Each row is a point on a landscape with many valleys, with its height.
A ball rolls from a point to the lowest of its 2 nearest points, and stops where none of them is lower. Distance is the straight distance between rows; heights are no part of it.
(1024): [ 66 206 132 137  95 199 132 176 100 163 122 114 119 219 108 141 156 139
 154 174 120  92 111 175  80 134 140  96 113 139 139 115 102  78 163 177
 161  96 112 131 132 159 132 110  78 122 141  79  88 138 175  82 182 147
 146 150 158 108  66 163 122 106 119 108 183]  (h 2.92)
(949): [125 101 151 145 126 132 116 107 172  70 157 193 119  78 134 156 120 126
 108 116 110  76 111 139 136 130 129 117 181  94 125  86  82 132 174 153
 109 206 164  96 148  40 171 103 156 128 116 190 141 162  85 134 124  45
 142 154 120 156 210 151 134 170 111 157 125]  (h 5.56)
(604): [160 139 110 155 111 105 166 124 136 100 168 146 158  94 155 112 121 149
  94 158 154 172 104 107 132  70 146 184  99  94 160 117 154 120 115 104
 128 120 115 115 108 114 108 184 141 120 122 125 171 157  99 113 143 124
 154 143 102 117 143  95 116  89 109 106  88]  (h 5.71)
(409): [150  79 141 160 145 154 108 109 114 150 124 106 147 166 184 150 182 148
  83 125 114 167 199 151 140  86 156 141 103 136 172 124  97 180 133 104
  94  80 127  80 144 142 102 167 139 168 163 156 113 125 162 134 163 125
 104 111 112 132  85 131 155 131  66 140 197]  (h 4.41)
(843): [119 164 158  74 155 122  68 139 149 150  64 112  91 167  53 106  87 101
 112 131  28 118 142 140 169  91  74 117  93 122 124 172 166 199 107 103
 174 102 172 175  96 166 126 149  70 116 182 130 114 100 110  77 149 181
 123 108 128 118  83 162 138 154 112 141 139]  (h 4.70)
(193): [131 139 130 116  98 110 139 102 154 143 150 155 132 102 112 167  89 110
 169 131 181 140 120  71 120 222 119 114 115 131 102  82 116  84 163 144
 180 113 120 158 106  91 132 110 159 133  91 131 145 143 119 112  75  87
 160 180 125 147 149  83  94 153 154 127 129]  (h 7.63)
(84): [151  91  94 116 142 161 154 137 121  56 174 106 152 107 121 109 160 134
  86 105 129  84 119 158 115 129 110 142 168  67 121  76  71 124 119 131
  60 183 110 116 122  91 148 109 151 193  80 122 205 122 128 164  89 126
 128  94 147 154 167 114 149 134 161 188  59]  (h 0.57)
(857): [152 161 119 153  76 191 149 153 117 179 133 101 137 117 218 119 162 170
 122 161 183 234 187 148  97 130 152 131 168 146 161 145 127 113 116 107
 125 101 147 131 159 111 129 157 109 171  78 142 149  93 129 123 107  97
 127 126 133  96 104 129 174 122 110 134 138]  (h 3.97)
(187): [109 100 131  84  95  95 113  95 174 145 136 163  98  94 137 156  65 143
 138 123 153  53 139 139 123 170 110  86 149 123 106 117 130 128 194 112
 103 120 144 159 100  95 124  96 134 136  89 187 112 147  68 111  85  45
 121 125 116 149 180 110  83 219 164 172 100]  (h 7.03)
(28): [137  69 111 125 135 146 130 114 134  63 146 130 142  95 134 141 124  80
 126  83 143  72 111 129 131 105 102 154 168  77 108 113  65  97 113 147
 105 196 117 106 129 106 159 103 171 133 126 118 165 158 113 140 123 152
 149 107 124 145 184  99 117 138 139 132 113]  (h 3.63)
(872): [175 168 127  91 161 124  89 125 112 103  88  86  95  97 150  58 129 145
  88 130 119 177 139 122 173 103 147 173 105 109 176 181 198 244 130  55
 129 133 154 147  91 152  93 213 112 114 153 148 118  89 136  94 173 138
 112 129 102 154  97 113 155 124  92 113 101]  (h 3.62)
(967): [128 107 109 178 130 174 120 163  94 124 113  80 124 130 180  73 157  97
 151 121 115 173 140 138 112 112 142 126 186 165  90 173  83 117  96 141
 122 152 141 105 183 173 180  93 143 108  73  65  97  89 140 153 174 173
 104 112 119  89 107 136 139 111 127 141 115]  (h 6.97)
(392): [105 145 151 169 104 118 157 145 128 139 121 167 117 169 108 162 108 126
 169 152 137 127 106 117 120  92 124 133 112 132 117 131 116  83 125 154
 163  90 114 132 122 122 113 131 146 110 154 140 122 171 126 107 144 124
 159 158 129 115 106 132  86  92 120  93 153]  (h 7.08)
(143): [148 156 182  69 158  88  76 122 128 129  77 125 101 167  79 131  87 110
 102 117  74 135 130  95 184 112 110 146  90 110 134 167 153 218 109 115
 183 139 175 154  84 162 121 161 117 113 143 149 116 115 122  70 152 163
 125 121 120 109  84 129 138 122 104 126 127]  (h 4.33)
(916): [101 143 124  72 112 114 135 139 182 174 118 125 151 110 107 102 102 120
 131 145 126 131 113 131 107 117 102  94 105 181 138 155 198  97 121 113
 117 104 136 162 124 157 113 110  94 144 103 111 140  97 108 152  33 148
  95 111 126 103 121 122 104 100 186 144 113]  (h 6.84)
(239): [120  97  67 139 161 161 124 144 104 136 104  93 121 129 138  79 154 120
 138  90 133 130 124 151 126 164 119 123 187 161  98 152 104 131  84 144
 106 172 126 118 163 168 145  98 124 111  91  78 136  92 163 163 170 193
 112  88 150 117 142 141 144 130 154 131  86]  (h 6.64)
(822): [106 148  85 111 130 122 134 125 123 124  99 161  91 104 129 141  78 132
 153  86 163 107 132 143 146 246  98 107 179  94 109  66 115  61 125 164
 162 181 104 142 163  84 143 123 151 120 106 125 120 158 122 121 105 111
 149 138 180 160 176 122 141 182 134 161 121]  (h 5.98)
(125): [183 119 137 153 169 122 133 114  70  91 120 103 151 174 146 134 121 139
 128  92 125 173 152 126 140  97 169 166 103  96 155  83  95 188 145 121
 124 137 110  84 109 161 133 179 158 160 137 145 114 104 168 139 233 149
 142 152 108 175  98 121 139 128  88 132 162]  (h 3.06)
(339): [165 162 112 164 125 127 184 161 120  96 167 147 132  99 118 115 128 150
  98 119 142 154  98 127 107  69 156 159 136  64 137  98 141  88 114 159
 130 179 122 133 134  67 114 155 136 136 122 144 183 150  95 114 139 140
 171 159 118 147 169 124 108 107 135 121  66]  (h 5.09)
(616): [ 81 154 149 158 122 159 118 176  96 166 101 115 100 202 120 130 148 124
 144 149 110 112 153 188  89 122 129  90 118 122 140 125 101  86 101 178
 155 105 102 110 162 145 120 116  93 143 162 103  73 151 175 109 182 135
 118 134 153 126  81 190 135 128 114 117 163]  (h 2.11)
(92): [127  84 173 129 114 130  96  88 136 157 172 125 132 120 148 163 170 152
  94 159 158 153 169 133 139 114 140 131 124 165 133 129 112 146 159 135
  96  44 131 127 122 108 123 118 138 155 127 162 132 109 149 157 101  65
  94 102 123 123 113 147 135 120 131  97 170]  (h 5.89)
(218): [150 118 128 148 168 128 126 115 102 115 129 131 131 102 102 136 151 132
 123  88 188 177 117 127 129 223 167 133 164 101  88  65  80 142 143 149
 159 154  98 127 158  90 150 117 146 135  79 107 124 105 153 169 142 144
 150 155 149 163 166 120 157 162 119 142 160]  (h 8.22)
(63): [124 129  61  66 138 139 129 171 114 101 107  86 155 125  89  97 110 112
 142 108 123 100 135  82 116 184  57 127  79 114 112 126 181 134  87 135
 154 163 109 173  85 152 126 149 116 134 164  86 149 116 146 121 158 222
 117 143 106 142 191 128 143 103 159 131  36]  (h 5.45)
(528): [145  71 161 113 127 129 111  89 151 107 161 120 157 105 155 159 145 146
 100 144 174 128 153 106 135 160 124 152 138 143 116 117 130 138 171 114
 118  90 134 101  73 103 107 133 138 165 106 148 153 110 140 149 117  75
 113 104 109 125 156 118 124 121 149 143 131]  (h 6.38)
(644): [113 121 101 200 115 158 140 153 111 167 140 100 108 148 166  94 189 115
 133 139  95 141 139 165  91  87 171 113 164 150 118 160  65 107 112 143
 100 141 138 111 204 179 132  62 119 104  78  56  87  99 125 140 166 156
 110 106 131  95  90 160 110 140 126 123 155]  (h 7.27)
(291): [148 122 119 190  93 186 122 144 118 161 152 102 128 100 218 121 214 159
 104 158 152 214 179 144 105  93 143 136 167 126 162 155 102 123 138  95
  75 102 151 123 162 120 132 109 124 113  85 100 142 110 116 141 118  89
 127 114 125 100  96 121 155 134 105 130 144]  (h 3.09)
(262): [147 155  96 140  85 165 150 170 162  81 159 108 155 140 141 157  86  97
 105 105 165 106 140 113  86 118 114 158  96 117 123 134 171 119  98 190
 165 181 109 179  66 102 128  57 144 196 126 110 171 100 133 120 141 180
 165 176 106  92 165 146 116  82 173 129  80]  (h 3.88)
(467): [ 82 199 100 121 102 205 154 185 101 120 153 119 144 191  97 150 146 142
 140 168 142 108 103 138 110 168 141  95 107 131 107 112  91  77 162 178
 134 149 106 157 141 138 131 114  91 118 135  59 149 141 154  84 136 189
 167 173 168 106 103 143 110  84 160 125 141]  (h 3.79)
(809): [120 193 122 183 113 138 152 141 111 129 140 156 128 152 104 143 138 137
 167 155 146 156 111 104 115 141 136 128 108  79 127 103 111  72 136 154
 180 126 110 125 128  79 129 133 146  95 148 106 131 173 141  97 176 121
 200 184 139 145 129 137 112 120 115  99 157]  (h 7.43)
(294): [117 116 109 124 136 119 126 112 119 127 124 166  96 111 139 132 113 107
 139 111 148 102 123 151 130 202 140  96 196 114 118  65  59  73 133 168
 112 178  96 143 181  84 149  86 131 123 107 128 128 149 109 143  78 127
 134 122 180 169 131 119 129 184 137 168 126]  (h 5.57)
(728): [ 53 136 152 121  83  82 144 151 183 115 120 169 128 120 134 190  52 111
 147 138 111  37 119 127 117 120  85 115 103 155 119 175 147  45 120 142
 160 134 136 116 134 123 146  92 150 133 185 133 112 167 143 124  95  87
 120 104 100  60 120 132  95 130 113  89 136]  (h 7.00)
(821): [128 143 140 155 148 102 137 105 128 171  86 134 113 108 128 121 146 100
 171 116 160 180  90 128 134 224 210 142 149 169 107 144 123  94 124 106
 182 131 138 138 181 130 128 120 138  75  72  90 103 113 118 121  99 138
 137 160 144  98 100  81 124 164 134 122 178]  (h 8.28)
(493): [118 101  99 113 135 151 115 128 172  79 167 117 140 107 130 114 170 120
  84 115 106  61 156 189 108 113 100  99 157  93 127  97  96 127 141 145
  39 160 148 126 138 107 142  76 133 192  97 153 165 115 101 185  81 117
 116  88 133 145 181 143 123 165 169 214  80]  (h 1.92)
(993): [148  91 175 161 153 147 114  97 102 153  91 110 109 196 151 130 154 111
 141  96 102 151 177 164 105  96 179 131  88 153 157 102  89 158 148 135
 116  70 125  71 132 169 136 120 149 140 141 152  74 141 157 132 206 127
 117 145 104 138  54 137 127 142  71 139 218]  (h 5.00)
(1052): [139 137 142 120  97 101 151 134 163 119 139 130 176 130 148 150  83 176
  68 144  75 112 146 107 123  13  73 165 104 147 173 154 151 163  98 109
 157 102 118 136  67 182 142 155  74 170 191 167 137 147  88 135  85 124
 120  91 108 119  98 139 149  86  66 164 188]  (h 6.19)
(946): [107 149 168 128 151 109 100 118 121 141  62 130  99 140  90 104 154 105
 167 129 145 176 114 123 138 161 155 152 120 137 117 171 170 160 122 102
 163 124 139 116 148 125  99 145 148  76 137 103  87 137 165 108 177 137
 129 148 127 134 101 119 125 128 125  81 154]  (h 6.58)
(17): [ 85 110 132 104 148 107 123 145 111 108 104 132 122 155 117 150  95 126
 160  94 159 106 132 136 152 178 100 129 135 119 109 126 119  80  81 154
 157 168 122 101 145 114 140 145 159 126 149 117 112 141 159 124 166 152
 130 103 155 120 171 144 132 148 139 131 112]  (h 2.06)
(515): [ 91 150 104 135 119 160 136 163 122 109 153 117 145 150  96 149 122 116
 157 154 152 102 109  89 120 170  96 131 108 121 108  99 118  87 141 178
 127 146 108 159 114 137 130 117 117 118 175  49 172 155 177 114 144 178
 161 153 137  93 133 119 117 111 166 136 120]  (h 4.56)
(206): [166 149  72 104 149 126 127 130  93  92 161  71 162 124 117  65  97 124
 113 140 113 143 110  83 148 121 125 153  75 105 132 118 180 186 125  91
 116 125 103 147  75 176 104 182  87 125 161 100 156  97 152 138 172 176
 110 146 100 133 121  97 136  94 151 119  46]  (h 4.88)
(48): [130 116  88  99 152 153 115 151 105 134 103  94 120 137  95  83 146 114
 157 121 156 121 126 105 154 183  84 132 125 109  95 161 164 142 123 102
 130 147 130 158 108 135 108 139 120  81 136  90 133 111 180 127 183 169
 137 115 125 139 180 118 147 116 171 120  41]  (h 5.84)
(1036): [108 164 103 109  77 166 126 161 178  83 156 115 179 119 134 170  73  97
 142 106 140  89 142  85  66 143  66 120  94 133 110 124 180  99 114 163
 149 138 123 178  75 148 125  60 102 184 124 107 145 114 118 132  93 166
 142 154  93 107 176 150 123  95 168 155 107]  (h 4.54)
(126): [118 105  86 133 153 129 122 130  89 126 101 111  96  93 112  85 163 132
 131  95 141 118  84 162 135 135 130 136 198  97  99 143 110 129 110 106
  97 180 137 101 176 129 132 132 135  80 115 118 117 120 113 168 180 185
 125  87 163 165 163 121 150 150 140 111  80]  (h 6.29)
(129): [161 113 116 144 139 128 150 115 111  82 176 158 148  92 133 131 147 122
 116 115 140 126  90 114 121 113 152 154 160  68 116  82  98 119 134 133
  99 182 101 113 137  89 128 137 146  93 118 124 175 164  99 126 103 123
 167 144 145 158 168 102 119 134 123 133 115]  (h 4.40)
(795): [125 134 143 112 148 109  96 143 144 138 119 118 148 138  79 122  88 149
 105 139  28 135 143 112 143  45  56 124  98 130 134 161 164 199 129 125
 139  88 148 158  68 184 126 144  49 141 196 143 121 107  93 128 108 157
 113  87 113 144 106 150 134 140 108 157 141]  (h 5.14)
(1026): [124 150 164  56  98  68 126 122 130 169  85 138 120 137 122 143  54 110
 152 135  82  91 101 137 167 118 149 105 101 190 146 145 187 114  81 117
 186  88 162 163 115 152 143 141  99 142 107 157 100 131 116 119  61 128
 100 110 145  95  59 144 120  88 115 102 147]  (h 3.93)
(54): [ 50 125 151 106  85 107 122 123 175 130 127 138 135 110 100 174  73  80
 152 127 125  56 118  80 117 149  69 119 100 189 118 156 159  95 118 129
 147 119 139 126 107 162 123  81 146 127 147 138 112 149 146 134  79 113
  90 110 113  74 112 131 102 115 172 123 130]  (h 7.34)
(103): [115 132  82  70 114 156 116 167 149 107 123 106 178 124 113 131 109 118
 150  90 138  95 129  96  72 176  68  96 102 142 117 113 181 109 130 143
 140 127 108 177  83 160 125 106 104 151 144  72 145 100 139 140 106 195
 117 120  97 134 196 138 119 102 188 147  67]  (h 5.05)
(600): [ 80 135 131 131 133 140 105 152 103 157  89 120  96 170 122 131 134 120
 161 147 145 142 154 152 131 169  98 114 131 133 108 142 120 104 105 146
 138 118 136 117 154 116 112 142 112 127 162 108  98 130 175 123 193 148
 127 117 156 120 139 177 131 147 138 108 121]  (h 1.05)
(800): [167 133 133 165 141 140 127  95  85 139 112  81 141 157 171 126 163 156
 109 130 147 179 155 132 142 102 177 166 104 124 170 126 118 197 164  90
 108  88 111 101 102 155 100 167 123 151 143 128 104  80 158 129 195 122
 123 146 110 160  70 122 152 135  97 117 173]  (h 3.77)
(880): [138 116 173 127 117 119 115 126 113 200 127 124 107 143 157 157 140 195
  99 155 106 145 162 130 130  46 132 114 119 161 155 128 121 161 125 126
 138  44 120 136 100 142 134 139  95 165 146 195  84 143 118 125 116  61
 114 101 143 138  66 155 172 102  60  79 186]  (h 4.35)
(426): [162 126 160 170 152 159 139 133  97  79 127 126 154 147 155 130 180 141
 105 109 123 162 148 154 125  86 170 145 123  79 165  74  98 173 124 131
 112 157 127  54 167 105 131 192 167 161 119 163 130 126 161 139 173 115
 153 155 115 177 146 134 158 101  82 134 143]  (h 2.17)
(1005): [165 159 128 166 119 147 160 148 128 105 156 112 157 159 159 127  94 153
  70 137  83 160 145 116 109  27 102 161  91  99 186 123 126 167  95 131
 142 107 109 126  70 179 123 159  75 174 187 156 154 147 107 114 131 154
 152 128  96 127  82 145 139  95  74 182 155]  (h 6.05)
(321): [139 149 186  25 130  68  86 133 151 124  96 137 109 144 132 149  54 114
  98 113  98 119 149  91 196 110 125 158  95 146 136 158 172 172 101 104
 194 163 168 136  90 143 134 163 130 145 113 174 110 108 107  97  85 145
 112 123 102 110  92 112 140 109  96 142 139]  (h 3.87)
(648): [118  98 127 154 154 129 133 125  92 117 128 131 115 146 112 108 172 130
 143 109 106 103  95 146 123  92 151 121 147 118 119 133  73 115 122 104
  85 153 125  67 182 149 107 137 152  87 148 108 108 140 128 139 173 160
 140 106 141 151 144 130 113 125 116 120 135]  (h 5.92)
(1072): [183 149 120 116 153 105 116 110  73  95 138  78 142 125 128  91 115 141
 115 115 140 177 137  77 160 112 147 174  73 106 148 138 160 203 142  74
 132 119 130 116  69 158  99 210 125 125 162 132 129 111 138 114 207 143
 125 165 106 162  88  99 143 107 115 113  95]  (h 4.25)
(292): [112 120 150 176 148 146 132 129 122 104 152 155 103 171  98 135 192 126
 121 125  76  87 126 160 115  86 121  95 131  88 110 104  76 124 128 167
  88 162 156  80 184  62 145 122 167 128 147 178 137 148 132 147 151 108
 137 130 144 169 160 161 115 132 122 129 131]  (h 6.24)
(544): [112 125 140  86 116 107 148 124 172 180 126 154 135  90 139  98 131 158
 102 159 148 129 104 151 141 115 101 122 140 153 155 164 183 126 133  66
  76 106 142 144 141 139 109 133  97 125  89 146 167 120  80 129  28 105
 112 110 139  92 143 105 122 123 149 153 106]  (h 6.75)
(855): [128 112 130 162 139 103 133  91 151 183 150 143 113 114 162 113 184 114
 131 159 115 129 115 145 135 139 176 130 148 194 134 142  87  92 143 122
  93  86 117 122 185 173 147  92 134  92 109 116 125 118  81 119  41 112
  95 127 149 100  47 104 103 125 126 131 191]  (h 7.98)
(844): [138 103 163 186 104 149  97  99 129 195 142 117  93 118 166 149 182 152
 110 166 130 194 174 143 115 109 162 112 144 158 132 157 117 146 149 144
 125  45 132 124 139  82 134 102 128 129 113 173  89 107 138 141 144  37
 109 124 114 129  96 164 151 137 106  56 169]  (h 5.37)
(739): [148 132 151 113 139 135  99 115 130 156  93 117 110 127 139  82 152 137
  95 178 130 160 140 122 152  72 125 156 112 159 154 194 201 235 132  66
 105  95 148 144  96 172  99 170  99 111 148 149 117 104 126 107 131 119
 108 115 138 123  88 129 166 104 113 102 139]  (h 2.86)
(307): [128 134 140 111 175 144 110 107 103  99  78 110 101 114  98  76 153 114
 138 123 147 138 112 121 152 159 125 149 127 131 107 198 179 196 135  91
 119 152 142 117 116 112 102 146 141  49 143 105 119 124 175 107 201 137
 111 125 130 146 147 112 132 133 163  92  89]  (h 6.21)
(1047): [154 106 124 121 133 102 128  91 147 118 141 176 147 111 145 139 135 119
 132 108 143 113 118 123 129 145 148 122 178 119 124  79  76  90 157 132
  94 158 120 111 156 100 131 119 148 122 110 157 155 153  82 133  64 100
 143 144 138 154 156 113 112 161 130 158 122]  (h 5.02)
(876): [ 86 119 171 146  87 100 154 142 151 117 119 181 125 155 123 172  77 111
 140 124  87  88 124 132 124  91 121 110 101 167 132 132 117  78 103 173
 151 115 127 104 127 109 137 105 145 149 153 163 107 170 141 120 122  83
 120 110  98  91 106 166  90 116 104 105 160]  (h 6.69)
(703): [123 142 137 105 115 102 157 135 158 153 133 137 171 134 110 116 106 151
 121 156 106 124 105 111 115  75 101 115  99 195 149 147 171 115  94 122
 136  63 121 139 109 184 145 133  98 147 146 134 107 134 102 132  46 143
  84 121 138 103  83 138 121  58 130 130 162]  (h 6.27)
(886): [121 138 131 111  70 122 144 115 171 124 136 162 103 101 128 184  50 105
 160 145 167  70 137 116 100 194  87  89 127 114 101  98 138  83 189 133
 142  96 145 178  73  97 120  80 159 136  92 155 126 158 101 105  73  56
 142 151 112 138 148  97  91 169 141 148 116]  (h 7.31)
(839): [ 77 127  86 109 137 147 124 177 126 129 120 101 131 135  99 121 132 141
 154 138 148  82 145 138 118 199  54  88 121 116 114 127 129  62 112 159
  96 134  93 149 118 131 119 113 118 124 192  80 143 142 153 132 116 162
 139 105 147  99 181 157 150 124 166 142  96]  (h 5.25)
(498): [ 43 108 106 108 115 123 119 119 185 144 134 101 141 106 115 135 123  84
 158 114 124  65 145 124 101 181  79  80 103 178 125 150 139  98 132 166
 130  97 117 138 139 160 113  60 123 143 156  86 121 118 144 147  83 131
  83  81 126  84 137 146 100 148 197 152 105]  (h 7.71)
(191): [126 175  96 180 134 157 142 143  73  97 137 122 131 117  92 124 150 152
 155 130 157 155  90 100 110 152 142 133 133  62 121  82 109 122 139 129
 149 151  95 121 138  83 134 138 150  93 143  86 124 146 143 130 207 155
 187 179 158 174 167 114 126 127 121 113 130]  (h 7.72)
(18): [100 137 137  66 124  76 131 118 171 141  92 191  89 106 105 135  77 109
 175 116 138  83 104 118 151 202 104 125 120 126 110 148 168  75 134 110
 157 162 145 156 142 111 122 123 150  73 106 118 122 154 106  98  80 109
 125 130 124 112 169  86 110 162 144 134  99]  (h 5.63)
(737): [140 118 156 113 135 113 106 119 127 184  93 107  87 137 115 119 127 182
  87 174  82 129 157 141 161  43 113 140 109 167 151 177 163 209 123  76
 151  66 158 155  94 185 145 158  81 135 172 182  88 129  82 118 123  97
 110 109 143 132  57 139 174 110  70 110 187]  (h 3.68)
(976): [121  98 177 134  97 111 103 101 137 221 129 114 105  97 160 161 146 182
  90 151 118 167 180 146 140  79 153 122 151 179 131 169 150 148 134 129
 146  46 152 152 146 109 163 134 114 141 124 189  75 121 110 142 118  38
  91  98 131 137  93 159 175 129  56  53 164]  (h 4.89)
(33): [121 136 157 132 110  99 132 140 166 131 124 152 157 146  86 137  77 132
 113 148  49 118 114  97 105  28  72 136  83 160 144 167 184 154 102 139
 155  90 115 157  79 194 149 120  83 137 191 157 106 161  93 133 101 152
  97 119 114 108  99 142 129  83 105 139 168]  (h 5.68)
(446): [173 134 100 135 138 167 167 178  81  58 191  99 159 136 111 128 137 134
  88 115 130 120 108 111 121 114 153 154 134  74 120  77 102 138 120 161
  82 186 102 142 131 103 133 134 145 173 114  90 192 108 174 131 152 157
 158 139 137 127 145 113 139  79 144 148  91]  (h 1.60)
(173): [131 159 190  28  96  58 104 118 147 136 105 117 110 132 130 169  20 118
 131 126  63  99 136 117 198 133 139 135 105 168 146 136 171 131  71 114
 223 114 168 151  86 167 158 160 118 164 104 175 101 116 102 109  58 107
 108 137 141  85  48 101 148 114  95 118 170]  (h 3.35)
(627): [160 145 108 153 157 132 141 124  66 106 160 103 150 110 113 134 163 142
 133 110 177 188 108 116 121 153 177 143 141  82 117  81 102 163 156 117
 135 141 111 101 162 104 116 137 165 108  96  99 120 101 155 158 184 148
 161 163 127 176 155 113 141 130 114 100 146]  (h 7.97)
(140): [ 83 102 138 142 118 135 117 128 138 121 159 140 121 161 101 150 153 115
 111 147 101 103 141 132 103  94 102  86 120 141 112 133  97 115 128 168
  79 106 137 123 151  82 116  97 134 144 176 142 127 139 147 148 129  95
 114  93 118 128 147 185 105 126 153 115 130]  (h 6.22)
(27): [144 140 105  75 121  68 122  63 180 163  91 180 105  85 103 112  82 106
 179 108 149  98 106 118 137 218 140  94 149 149 124 119 151 112 164 111
 154 154 130 162 123 129 141 120 112  78  84 148 117 166  87 106  51  94
 123 168 143 148 154  71 106 211 142 162 103]  (h 6.06)
(499): [165 149 109 176 113 186 172 178 124  63 204 106 153 160 119 130 121  92
  91 129 122 132 137  94  97 109 132 151 122 117 131  99 146 148 119 183
 140 168 116 151  70  97 156 104 150 180 135 123 192  96 163 110 169 161
 164 188 127 108 141 149 127  77 170 132  96]  (h 2.94)
(1037): [137 102 120 142 157 113 129  92 142 168 136 145 117 104 160  82 210 127
 115 134 137 142  96 143 136  95 168 125 158 148 129 160 119 129 134  85
  64 118 121 106 170 138 104 124 119  65 113 105 147 125  69 132  86 114
 113 113 147 117 106  92 123 130 134 133 136]  (h 7.58)
(606): [132 121 127 103 163 117 112 121  89 100 110 132 133 168 127 152  87  98
 153  79 132 133 130  91 148 134  92 160  86 119 125 132 129 135  76 140
 179 186 118 114 102 152 137 164 153 134 167 128 120 138 170 133 216 189
 138 139 124 102 139 131 125 117 120 119 117]  (h 2.99)
(819): [167  99 116 139 166 132 122 123 101  77 148 107 160 143 134 146 103 121
 121  96 124 142 135  96 150 112 138 168 112  95 118 108 114 169 121 133
 128 154 104  88  98 151 134 164 147 162 133 130 153 112 174 138 208 152
 139 146  99 132 137 124 122  99 125 105 106]  (h 3.74)
(748): [132 135 151 130 138  90 142  85 144 159 123 144 130 101 114 167 115 120
 167 111 179 172  97 100 138 232 183 127 122 178 108  77 108  92 166 131
 179 100 115 137 143 108 141 123 149  93  96 117 128 139 133 149  75 115
 143 175 127 133 115  94 115 156 150 136 174]  (h 7.96)
(355): [133  68 150 164 168 125 116  94 111 142 104 127 124 164 139 120 184 104
 146  99 114 121 151 156 136  99 166 127 127 155 135 159  94 151 121 128
  95 112 136  70 172 151 116 128 162  98 128 115  85 122 148 144 189 140
 111 116 117 132 112 140 110 149 103 115 170]  (h 5.51)
(1066): [137 116 148 171 148 145 126 114 140  86 145 193 124 112 113 168 162 106
 138 110 108  95 126 133 139 119 125 112 148  86 111  99  73 109 134 158
 131 180 129  67 179  65 168 121 180 104 145 173 128 159 129 124 149  84
 151 153 129 158 165 146 120 164  91 124 172]  (h 5.91)
(159): [139 139 101 137 108  99 105  86 157 196 101 177 109 101 114 119 101 119
 166 146 158 154 105 142 115 198 146  83 166 136 109 120 144 106 153 115
 139 111 124 182 142 104 125 111  87  86  82 144 121 137  70 122  59  82
 138 157 141 150 132 106 118 190 131 129 107]  (h 6.46)
(930): [128 108 126 109 117 110 159 129 146 117 163 148 170 115 141 109 137 158
  96 148 136 137 103 114 132  77 114 146 114 129 154 143 165 143 135  83
  86 120 134 122 109 136 103 165 101 135 142 139 161 138 106 136  87 112
 102 102 108 114 152 118 132  95 126 145 112]  (h 6.28)
(443): [ 94 117 117 140 141 137 138 157 116 101 148 150 105 141 114 129 149 121
 127 154 133  87 134 133 113 149  61  94 144  92  98 124  97  80 136 169
  98 155 113 123 119  80 119  98 129 119 183 119 147 165 157 137 117 132
 151 113 152 137 171 167 128 143 163 128 108]  (h 5.74)
(931): [167 169  82 138 124 132 157 147 107  98 158  87 172 141 138  91  81 144
  94 138  97 157 128  86 132  53 141 180  78  89 179 131 153 164 101 119
 142 127 108 138  69 178 106 179  80 159 185 113 156 138 126 114 176 192
 135 145  94 113  87 109 131  91 115 149  89]  (h 5.50)
(118): [128 136 164 154 133 117  96 124 125 165  96 151 116 126 106 108 171 151
 154 139 121 156 114 132 124 114 161 113 137 137 117 177 156 160 158  68
 140  87 158 112 139 101 112 143 125  59 143 134  70 125 110 110 168 101
 133 118 130 152 140 127 128 143 112  76 153]  (h 6.91)
(40): [111 144 147  65  92  71 159 119 162 165  83 154  95 105 130 132  48 103
 173 133 103  95  90 171 162 162 147  90 115 191 131 148 185  78 108 116
 140 117 149 157 153 139 135 120 136 135  90 138 115 111 106 117  37 102
  99 100 131  80  98 111 111 136 147 115 107]  (h 4.55)
(315): [158 121 115 184 121 175 113 141  93 145 145  85 129 132 195  93 184 147
 119 144 130 186 163 154 115  96 161 129 172 128 136 133 104 155 135 125
  76 117 138 103 159 125 116 126 131 150 101 116 112  72 141 154 168 123
 120 107 114 123 126 153 144 130 115 112 123]  (h 2.12)
(929): [123 112 125 154 142 104 112 104 131 173  91 143  94  99 156 105 142  91
 151 125 131 162 119 147 132 164 182 120 175 185 120 150 107  70 117 114
 142 136 131 122 196 129 141 104 132  75  74 126 109 118 100 126  80 109
 111 110 136  89  94 118 110 172 142 115 154]  (h 8.31)
(992): [133 170 129  78 112  82 147 109 155 174  76 171  96 103 114 117  94 100
 165 120 143 142  99 147 169 193 176 110 119 153 137 137 190  86 104 105
 174 127 154 162 164 125 106 137 143  85  53 112 129 127 103 100  39 125
 118 148 147 105 132  87 106 130 153 120 112]  (h 5.12)
(669): [ 93  74  93 110 131 138 127 127 150  53 145 135 133 108 113 145 112 121
 121  74 117  46 127 158 107 152  76 105 151  98  94 117  87 101 119 148
  80 184 125 122 126 109 141  62 158 167 112 142 139 146 128 166  97 155
 115  83 133 144 210 143 121 145 168 162  92]  (h 2.84)
(135): [135  80 144  93 126 110 119  93 173 107 154 139 143  85 145 138 127 156
 113 131 175  91 134 120 137 163 120 135 145 119 122 104 135 146 201 110
  91 110 148 133  75  96 111 124 125 138  78 151 140 141  78 111 108  60
 120 113 100 151 207  98 108 180 143 166  96]  (h 6.76)
(991): [165 107  57 119 164 164 175 151  75  74 176  75 159  92 124 109 162 150
 104 122 143 127 102 141 140 132 148 161 156  71 126  56  83 143 136 119
  67 159  90 120 137 140 136 132 140 155  89  79 194 113 167 167 134 150
 135  82 131 158 146  95 156 110 135 154  66]  (h 2.07)
(540): [127 130 128 160 131 100 137 118 105 159 123 160 117 119 126 106 172 149
 144 138 153 145  72 128 112 120 159 112 136 114 119 146 125 110 153  83
 110  99 127 128 158 112  97 135 117  80 131 131 112 139  82 129 109 107
 143 135 144 150 121 110 100 128 126  94 134]  (h 7.21)
(741): [163 114 140 184 155 173 120 116  99 119 144  99 133 138 160 119 218 157
 113 142 134 183 163 180 124  96 187 136 168  94 143 108  75 163 134 137
  84 135 130  62 188  90 129 140 165 157  94 153 132  74 161 163 178 104
 111 137 129 164 128 163 150 145 111 114 159]  (h 1.04)

Call two points neighbours if one is among the 2 nearest of the other. Go from one point of each pair to the other, from neighbour to neighbour, staying as low as possible. Name the highest point that can't be avoided.
(33) / (84) | (916)
(446) / (125) | (822)
(446) / (84) | (991)
(600) / (741) | (819)
(33) / (739) | (1052)

For each start below, name every point that the ball comes to, in order.
(239) | (126), (648), (355), (993), (409), (800), (125)
(443) | (839), (515), (467), (1024), (616), (600)
(929) | (855), (1037), (540), (118), (946), (307), (48), (63), (103), (1036), (262), (499), (446)
